Points, in no order, along strands that fork and pass close to each other.
Two points are linked if the straight distance between their rows is under 105. Some points are linked to none.
q_993: [ 15 -12  44  16   4  14  65  -5 -38   0  11  22  -3  28  10  18 -56 -12
   2 -45  25  26 -55  -3 -18  19]
q_770: [  1 -15  10  38  48  33  18  -3 -44 -19  23 -32  33 -14  12   4 -11 -27
 -30 -50  18 -74  25 -60  15  18]
q_93: [ 10 -41  18 -19  11 -17  46  42  16 -11 -20 -12 -30 -33  -2  13 -24 -30
  21  13  -5   5 -60 -21  47  36]
q_294: [ 43  16 -19 -22 -16  13   7   7  33  21   8 -15   5  -7  34  17  28  -8
  29  39 -14  50 -29  39   5  21]
q_701: [  4 -22 -20 -44 -20 -43   0 -19  22  -1 -46  -6 -19  10  -1  35  33  -2
  56  44 -21  10   4  32  19   9]
q_155: [ -11  -18   -2   45   29    7   31   16  -41   -5    4  -43   15  -23
   27   29  -27  -16  -33  -51  -17  -82   13 -105   41   33]
q_321: [-16   4   0 -56  36  28   6  22   2 -27  40  10  32  14   2  17  -2  -9
  43  20  -3 -62  26 -24  52  -3]
q_985: [ 34 -29   1  27  23   5  42  25   2   2   4  -9  13 -11  -2  26 -26 -21
  27 -16   0 -36  -1 -64  37  18]
q_306: [  8  13  35  56   8  33  36   1 -26  -7   2 -45  -2 -30  43  31 -27   0
 -61 -83   4 -22  12 -50  11  49]
q_614: [  5  57  15  35 -21  -5 -21   6  -2  35  14   9 -19   4 -28 -27   2  26
 -26 -31  -2  66 -14   9 -41 -34]
q_880: [  6 -24 -18   6 -25 -32 -53 -13  13  12 -36   9 -24  -1  13 -12  29  27
 -12  37   9  48   0  54 -40  -2]
q_425: [ -9  18   4 -26  32  21 -42  19  16 -18  46  16  24   9 -11 -24   9  11
   4   4   7 -31  41  -7   4 -39]
q_839: [ 16  34  30  41 -15  34  17 -13 -16  23   2  16  50  16  17   7 -32   7
 -34 -50  15  17  30  17 -36  -8]
q_119: [ 12  36 -32  10  -5  13 -72  28  19  33  11  -3  30   5  13 -49  23  -3
  -6  12 -14 -11  41   8 -43 -76]
q_736: [ 38  46  -8  35  -9  30 -41  14  11  18  30  -7  28 -12   1 -41  15   1
 -29 -12  12  -3  29   0 -26 -40]
q_204: [  2  26  22  53   5  30   3 -13 -35 -15  16 -38  24 -24  15   4 -11 -10
 -53 -74  13 -40  48 -38   5  10]
q_323: [ -7 -14  34   8  32 -14  -4  14  21 -11 -14 -12 -22 -21 -22  10  -4  40
   4  13  12  23  -9  38  20   6]
q_909: [  1  13  16  25   9   1  -8   8  22   5 -14 -10   7 -19 -25   5  -6   9
   7  30  18  27  -9  57 -23 -14]
q_449: [-18 -46  47  -2  50  -2  25  24  -5 -12  -6  29  19  -7  -6  10 -11 -16
   6 -17  26 -18 -12  22  28   4]
q_689: [  0  23  50  36 -10  23  21   7  -7  17  19  34  23   1  -8   7 -30 -11
 -33 -47  31  -8  10   8 -12  18]
q_271: [ -7 -17  -1 -35 -41 -45 -13 -70 -19 -10 -55 -25 -66  -1  -1  18  25  27
 -29  -6   2   6  -6  15 -17  20]
q_681: [-27   4  28 -13  16  -8  -5 -29 -15  18 -12  19  21  29 -27 -19  -8   1
  -8  11   1   3  19  37   0 -33]
q_270: [-39 -27  26 -32  19 -30   2 -14 -10 -35 -27  10 -52 -14 -37 -18  14  -4
  -8   2  11 -17 -18   5  40  13]
q_818: [-71 -30 -48 -68  -8 -42 -58 -49 -11 -67 -33 -19  -9 -12   2 -12  50  16
 -18  42   0 -50  33  17 -10 -14]
q_907: [-15  -3  24 -19 -14 -21  34 -35 -21  23 -29  33   5  37 -13   7 -17 -11
  16   6  -4   0  -2  17  17  14]
q_89: [ 22  15 -25  32 -20 -10 -43  16  24  61   4  -5 -11  42   4 -21  10  33
  -1  27  -3  53  -4  17 -61 -24]
q_101: [-12  -7  -4  -6  26  21  37  19   7 -13   5  26  62 -32  18 -13  -8  -7
   9  -5 -35   1  12 -16  42  18]
q_943: [ 20  -5 -11  24  27  18   3 -13  -7 -19  39  10  30   2   2  19  16  -3
  13 -40   1 -44  56 -43  10 -14]
q_2: [ -6 -22 -32 -19 -41 -50 -20 -25  22   8 -57   6 -34  11  13  25  33  21
  13  45  -9  30   0  43 -11  29]
q_324: [ -5 -14  -5 -53 -25 -27  13 -58 -10 -22 -68 -36 -43 -12  25  36   7  14
 -20   4 -10  36 -24  46 -21  21]
q_307: [-14  -9  42  24  29  21  31  28 -13  11   5  25  34  -6  10  27 -17 -21
 -17 -42  24 -26   7   0   9  14]
q_984: [  8  29  28   6 -22  -4 -15 -17  -8  24  15  -2 -40  17 -25 -37   7  35
  -3  -7  -6  40 -16   9 -13 -39]
q_996: [-17 -50 -26 -25  -9 -20 -38 -26 -10 -34   3  23 -28  28 -36 -37  15  12
  22  35  15 -38   7   2  -2  -9]
q_529: [ 22  -8 -30  23  22  33   3  40  23 -20  52   5   4 -32 -26 -22  11  -2
   5   7  11 -10  -8 -40  11  19]
q_834: [ 47  23  28  39 -24  29  59  20 -10  26  10 -19 -24 -26  44  58 -53  -6
 -14 -32   9  -3 -31 -39  15  47]
q_354: [ 27  19  23  15 -23   9  72   6  -9  33  -9  12 -14  -9  29  41 -54 -15
  14 -24 -12  20 -27 -34  31  27]
q_435: [-14   3  29   1  -9 -18  55   1  -7  25 -19  22 -15   2 -18  40 -29 -10
  18   5 -11   4 -13  -7  33  22]
q_253: [ 25  11   3 -38 -23   3  13   9  29   7 -22  -9  14   9  17  39  23  -8
  55  37 -21  19   0  44  20   7]
q_825: [ 13  34 -24 -11 -34  20   2   6  33  37  -6   4  32  15  24  14 -22   0
 -17  16 -19  61 -20  54 -58  18]
q_415: [ 14 -10   6 -53  14 -12  21   6   2  13   0   8  11  54 -24  12   2 -44
  22  -3  20 -37   1 -19  33  13]
q_546: [-16 -10  32  11  14  -3  45 -28 -52  11  11  35  28  25 -17  -9 -14 -23
  15 -14  12 -18  -3 -25  33  -3]
q_272: [  4  21  53  26  -7  11  20 -16 -26   8  31  18 -15   3 -22 -26  -5  13
   8 -32  -1  30 -13  -3  17 -25]
q_746: [ 25  13  14  44 -15  -4  34  25  15  10  11  10 -17  -6  -5  24 -35  15
  -5  -7  26  56 -39  -2 -21  46]
q_158: [ -5  13  -8 -55  13  17 -25   2  12 -16  31   1  13  10 -12  -8  21  -8
  39  22 -24 -36  33   2  22 -26]
q_563: [  5 -31  -9   2  14 -10   5  29  42 -26  -2  11  21 -12  -9  26  16 -10
  48  24   7 -15   5   7  17  14]
q_467: [-65 -19 -47 -51 -14 -38 -65 -30  11 -35 -56 -35  -3 -19   4 -17  59  14
 -18  25 -15 -18  21  46 -29 -23]
q_426: [-35 -34 -11 -26  12 -36   2   3  12 -58 -27  13 -40 -48 -10  13  19   2
  17  28  -9  -6 -18   5  52  25]
q_918: [ -4  13  25  29  -1  22  13 -32 -39  12  33  25  20  27 -19 -28   0   3
   7 -36   8  -9  10 -33  13 -36]
q_335: [-32 -18   7 -29  13 -32 -56 -51 -27 -22 -35 -24 -35   3 -13 -22  32  20
  -9  12  -9  -6   7  53 -27 -64]
q_509: [ 54  53   6  45 -54  36   0 -13  -4  40  32  -6   7  13  23 -25  -3  15
 -23 -25   5  25   3 -19 -29  13]
q_562: [ -3 -17  18 -52  23   4  12  28   9 -13  12  20  19  21  -6  14  -9 -40
  33  16  22 -63   3 -23  62  16]
q_246: [-20 -46 -32 -59   4 -50  -3 -23   7 -69 -52  -8 -41 -29   9  27  44  -9
   7   9  -7  -3 -10  10  24  24]
q_349: [-17 -14 -14 -10  44  32  27  38   5 -42  27   4  75 -39  34   5  -5 -17
   9  -5 -28 -38  21 -45  48  14]
q_389: [-39  -1  -7   5 -28 -24 -36 -16  -9  42 -25  -4 -11  30 -22 -28  15 -12
  -2  13 -23   8  -4  42 -68 -49]
q_784: [-34 -12  24 -23  37  -8  -8  -2  10 -22 -16  -6  20  20 -37   0  -6  34
  15  30   4 -11  12  18  25  -9]
q_717: [-25 -15  11 -33  -3 -33 -18 -46 -24 -23 -38 -20 -64  -5 -23  -8  24  20
 -17   3  12  -5  -6  32  -4  -7]
q_781: [ 32   0  40  35   7  34  38  39   2  15  -1 -34   7 -29  37  54 -38   0
 -31 -58   4 -31  -2 -51  22  39]
q_953: [ 59  19 -13  35 -11  28   4  16  21  12  20 -23  11 -14  22   1   1  11
 -33 -23  11  -3  33 -42  12  56]
q_305: [ 13  -7 -16  -7  -5 -10  28  30  33  -8 -17  -5 -27 -36 -12  10   3 -25
  13  32   0  27 -46  10  25  48]
q_650: [ 33  61 -10  42  -9  29  16   7  12  22  29   9 -13 -13  25  17 -29  25
 -26  -6  12  82 -31  19 -35  19]
q_768: [-40 -45 -10 -14  15 -26 -18 -29 -32 -40  38  36 -23  31 -40 -24 -10  21
  31  19  24 -35   6 -21   7 -22]
q_703: [-28  15  -8 -58   2  -1 -45   6  18 -16   5  -1 -14  -3 -10  -7  41  -6
  26  31 -28  -6   6  37   7 -37]
q_947: [  3 -42  13  -5  11 -34  39  20   5 -12 -15 -12 -33   4 -41  -6 -26 -30
  15  -2  23 -21 -56 -35  29  32]
q_30: [ 37  19   2  -4 -12   7  21  -3  15  36   8  -2  18  29  -2  26  -4   4
   7   2 -13  16  22  -3 -16  10]
q_141: [ 22  29  17  57 -18  34  -3 -29 -25  -1   9 -15  40   6  26 -18  -4   0
 -47 -61  26 -23  63 -13 -20  -5]
q_394: [-49 -10 -34 -25 -38 -41 -64 -32  -5   8 -69 -30 -18 -10  19 -32  31  13
 -43  19 -19  12   2  48 -52 -27]
q_709: [ 13  31 -20 -35 -29   1  -8   1  22  42  -8 -15 -15  11  26  12  12   2
  -4  31 -29  62 -23  51 -31   0]
q_619: [ 19 -19  17  -5 -35 -20  -1 -25   2   4 -15  12 -47  20 -10   5  -8  -1
   5  16  18  29 -39  39 -20  24]
q_652: [ 44  55  -3  45 -53  43  26 -11  -8  28  21 -28  -7   5  27  -1 -19  11
 -44 -35   1  15  10 -50 -11  51]
q_611: [ 29  23  -3  24  25  19 -36  25  33   4  22  -4  12 -15  -7  -6  15   9
  -8   2  11  30   9  34 -31 -38]
q_178: [ -2  -2 -30  21 -26 -23 -52   1  15  22  -4  14 -20   9 -23 -44  28  30
  -6  48   1  40   1  29 -28 -11]
q_982: [-39 -32 -19 -24  49   3  29   3 -24 -50  21  25   3 -42  -8   6  -7 -23
  46  22 -18 -26 -15 -18  37 -17]
q_135: [  0 -26  32  20   6  -2  42  12  -3  -7  -7   0 -26  11 -13  29 -44  11
  -1 -38  22  43 -61  10 -21  34]
q_267: [ 23  85   6  50 -30  20 -15   5   0  25  33  -3 -16   1   8  -3 -29  31
 -31 -22  17  74 -30  14 -59 -18]
q_608: [-18 -37  -9 -27  39   8  30  62 -13 -19  12  14  42 -29  57  27 -33 -34
  32   8 -17 -88 -18 -87  78   3]
q_380: [ -8  26  32 -20  17   7 -25   9   7  18   5  23  28  17   1 -22   2  13
 -10 -10  -8   6  41  19  10 -32]
q_725: [-16 -43 -36 -40   0 -33 -39 -16  20 -16 -27 -12  -1  34 -22 -27  18  22
   6  45  -6  -6   9  19 -14   0]
q_863: [-37 -25  -1 -24  50 -16  36 -13 -45 -18   5  27  -4  12 -24   0  -8 -29
  31  14   0 -30 -17 -36  51 -15]
q_328: [ -3 -11 -27  18 -20  -7 -56  -6  14  -8  24  24  -6  17 -39 -54  20  13
  16  37  13  -4  13  -1 -28 -25]
q_773: [ 16  -7 -10  26   3  10 -19   8  14 -10  43   8 -12  -2 -42 -42   8  18
  22  22  19  -9  -5 -12 -11  -5]
q_412: [-24  -6 -18 -10  31   8  24 -17  -9 -34   0  19  31 -36 -18 -23   3 -12
  21  26 -31   5   1  12  18 -14]
q_934: [-34  -9 -23 -36  12 -23 -43 -28  -5 -24 -24  -9 -18 -19 -10  -6  46 -10
  11  24 -28   0  15  58 -13 -51]
q_991: [ 40  -3 -36   2  10  15  25  24  36   0  21 -17  -2 -16 -16  -4  14 -15
  14  22  -8  17 -26 -33  10  35]
q_528: [ 19  47 -26  53 -23   5 -56  26  22  85   9 -24   0  31  30 -23  12  14
 -17  16  -1  40   2   5 -69 -58]
q_945: [ -8 -20 -22 -13  49  13  35  15 -23 -24  18  11  49  16  33  47 -10 -43
  21 -29   7 -69  33 -89  48   7]
q_439: [ 51  60 -21  49 -47  35 -37  -4  -2  33  21 -25  12   5  38 -31   8  -2
 -57 -38   3  15  33 -12 -51 -20]
q_769: [ 35  -1 -41  26  -2  30   8  22  13 -21  46 -14  12 -24  -2 -14   3  -1
  -2 -19  -6 -27  27 -84  25  38]
q_634: [-33   9   4   4 -34 -26 -39   4  -5  42 -23  21 -15  44   0 -34 -19  -5
 -30  -2  -1  36 -16  57 -75 -36]
q_343: [-13  -7  -7 -15 -35 -25  -5 -52 -21  -7 -46  -7 -44  -1  31  11 -16  33
 -28  17 -14  70 -22  65 -46   3]
q_721: [ -7  16 -23  -2 -14  13 -48  16  11  58  12  -4   4  30 -12 -27  26 -15
   9   6 -22 -14  13  16 -50 -66]
q_678: [-25 -37 -16 -22  43   4  34  60  10 -44   7   7  54 -31  30  25 -17 -27
  37   6 -20 -55 -11 -45  51  14]

A fork is a point with three links. Follow the links from the first point to the second and name the forks in between, in order.
q_323 / q_701: q_736 > q_529 > q_328 > q_178
q_725 / q_267: q_996 > q_328 > q_529 > q_736 > q_681 > q_907 > q_546
q_909 / q_984: q_681 > q_907 > q_546
q_119 / q_467: q_736 > q_681 > q_158 > q_934
q_689 / q_546: q_204 > q_907
q_141 / q_349: q_204 > q_907 > q_546
q_267 / q_425: q_546 > q_907 > q_681
q_746 / q_305: q_546 > q_907 > q_681 > q_736 > q_529
q_343 / q_784: q_717 > q_934 > q_158 > q_681

Follow the links from the first point to the second, and from the first to the third. Name the last point that the two ways share.
q_736 / q_426 / q_770: q_681
q_818 / q_435 / q_991: q_681
q_204 / q_818 / q_271: q_934
q_834 / q_467 / q_415: q_158
q_982 / q_389 / q_746: q_546
q_412 / q_323 / q_650: q_546
q_324 / q_155 / q_608: q_907
q_155 / q_158 / q_650: q_907

A fork is a point with three links, a tip a point with one. Leave the first point through the second and follow the links. Name the first fork or tip that comes.
q_993 / q_135: q_546
q_825 / q_709: q_178
q_546 / q_918: q_993
